Each row is a point on a landscape with many peaks, with its height.
From any point a climber steps to the highest of the 4 points nearest to it. It stops when none of these is higher. Distance is the straight distance between rows; heights are no part of it.
peta h=52.5: [-53 -39 -17  -9 -12 -12   2  20  44   9  29]
tosak h=59.0: [ 41  38  15  11  31  -5  -4 -34 -19 -31 -69]
lolup h=44.3: [-74   5 -21   0   7  20 -39   5   3 -25   8]
zov h=45.4: [-44 -33 -13  -5  -2  -3  -6  22  22   8  32]
ruguk h=53.3: [-82   0 -20  -3 -11   3 -37   2  19 -28  24]
lur h=37.5: [ 13  29  15   3  45  20  -8  -3 -21 -28 -51]
mulu h=44.0: [-56 -42 -22  -7 -27 -23   6  11  70   7  25]
rin h=60.4: [-35 -46 -10  -9  -7 -10   6  26  35  18  31]
Mim h=58.2: [-76  -9 -20  -4 -10  -3 -28   5  27 -21  29]
Non h=19.0: [-31   5  -4  -3  25  26 -16  22 -16  -9   2]
Dos h=23.5: [-30  -6  -4  -2  20  23 -15  22 -11  -4   9]
mag h=35.3: [-45 -52 -29  -7 -31 -26  26  14  85  14  11]
duzog h=24.1: [-12  18   4   0  33  31 -14  16 -23 -17 -21]
rur h=20.7: [ 47  30  16   6  -1   2  12 -15 -31   0 -12]
vof h=17.6: [ 55  40   5  16  -4  -7   2 -45 -26  -9 -44]
lote h=30.3: [-36 -59 -26 -11 -28 -23  32  20  83  25  10]
disi h=15.3: [ 58  35   9  10 -17  -6   8 -28 -30   8 -16]
Muded h=51.3: [-71   0 -19  -2   2  11 -33  10   9 -19  18]
Difel h=35.1: [ 50  36   8  21  15 -16  -8 -58 -11 -29 -72]
Mufib h=47.7: [ 24  -3  17  -7   5   5  12  18 -22   9  20]
kof h=28.0: [-40  10  -6  -1  28  30 -24  18 -16 -16  -9]
zan h=14.6: [ 22  24  14   4  24  19   1   4 -29 -12 -24]
dak h=48.4: [ 32  34  17  10  41   2  -9 -24 -18 -33 -67]
Tevib h=60.6: [-68 -23 -20  -2 -13  -5 -18  11  30  -8  30]
tuto h=58.5: [ 11 -42  11 -15  -3  -9  23  27  14  24  32]
Veko h=50.8: [-62 -36 -22  -7 -28 -26   1   5  70  -2  25]
zuvoz h=40.2: [ 45  34  15  19  29 -17 -10 -53  -8 -36 -76]
zizut h=11.0: [ 62  35   4  13 -27  -9  11 -38 -28  11 -10]
zugat h=45.6: [  1 -63  -3 -14 -12 -16  34  30  50  35  24]
Voba h=33.3: [-16 -19   3  -6  10   8   0  24  -4  11  25]
suse h=31.4: [ -7  22   5  -2  45  32 -16   9 -23 -25 -40]
zutef h=3.6: [ 67  33  -2  18 -40 -13   6 -50 -27  20 -11]
Moleg h=53.5: [ 39 -13  19 -10 -10  -9  22  13 -10  24  30]
talip h=12.0: [  0  14   7  -3  27  25  -5  16 -27  -8 -13]
vuson h=60.1: [-60 -31 -17  -6 -18 -14  -8  12  41   0  32]
zuke h=61.7: [ -5 -38   6 -12   0  -6  14  28  14  21  30]
Vog h=7.1: [ 68  13  12   6 -45 -23  19 -30 -18  32  22]
nazu h=47.8: [ 53 -12  22  -9 -22 -20  31   2  -5  30  32]
dus h=11.5: [ 61  39  -1  18 -19  -8   2 -52 -26   2 -39]
Fetez h=27.0: [ 40  33  14   5  10   6   5  -9 -29  -8 -25]
zivu h=60.2: [-40 -11 -11  -4  13  16 -13  23  -1   0  19]
mez h=30.9: [ 20   9  12  -4  12  13   6  12 -28   0   3]
lef h=39.3: [ 33  35  14   8  25   7  -2 -15 -26 -20 -46]
deren h=51.0: [ 50 -15  22  -9 -17 -15  28   9  -8  27  32]
Bugug h=34.0: [-55   8 -16   2  24  31 -31  15  -9 -19  -7]
saza h=52.0: [-18 -55  -4 -11  -9 -13  22  28  44  27  27]
tuzip h=11.3: [ 65  21  10   6 -35 -14  19 -27 -28  22  10]
Fos h=8.3: [  1   5   8  -2  20  22  -2  19 -26  -4  -1]
bufiv h=5.5: [ 67  27   2  12 -44 -20  11 -42 -26  27  11]
fet h=42.5: [-62  -2 -17  -1  12  21 -29  15  -3 -12  11]
Noged h=16.6: [ 53  18  19   2 -14  -6  15  -6 -26  12   8]

Write out the way that a climber takes from each point below.
Muded => Mim Tevib
lote => saza zuke
duzog => suse lur dak tosak

Where does a climber stop that starts at each point below?
Vog => tosak
Veko => Tevib
zutef => tosak
zan => tosak
vof => tosak
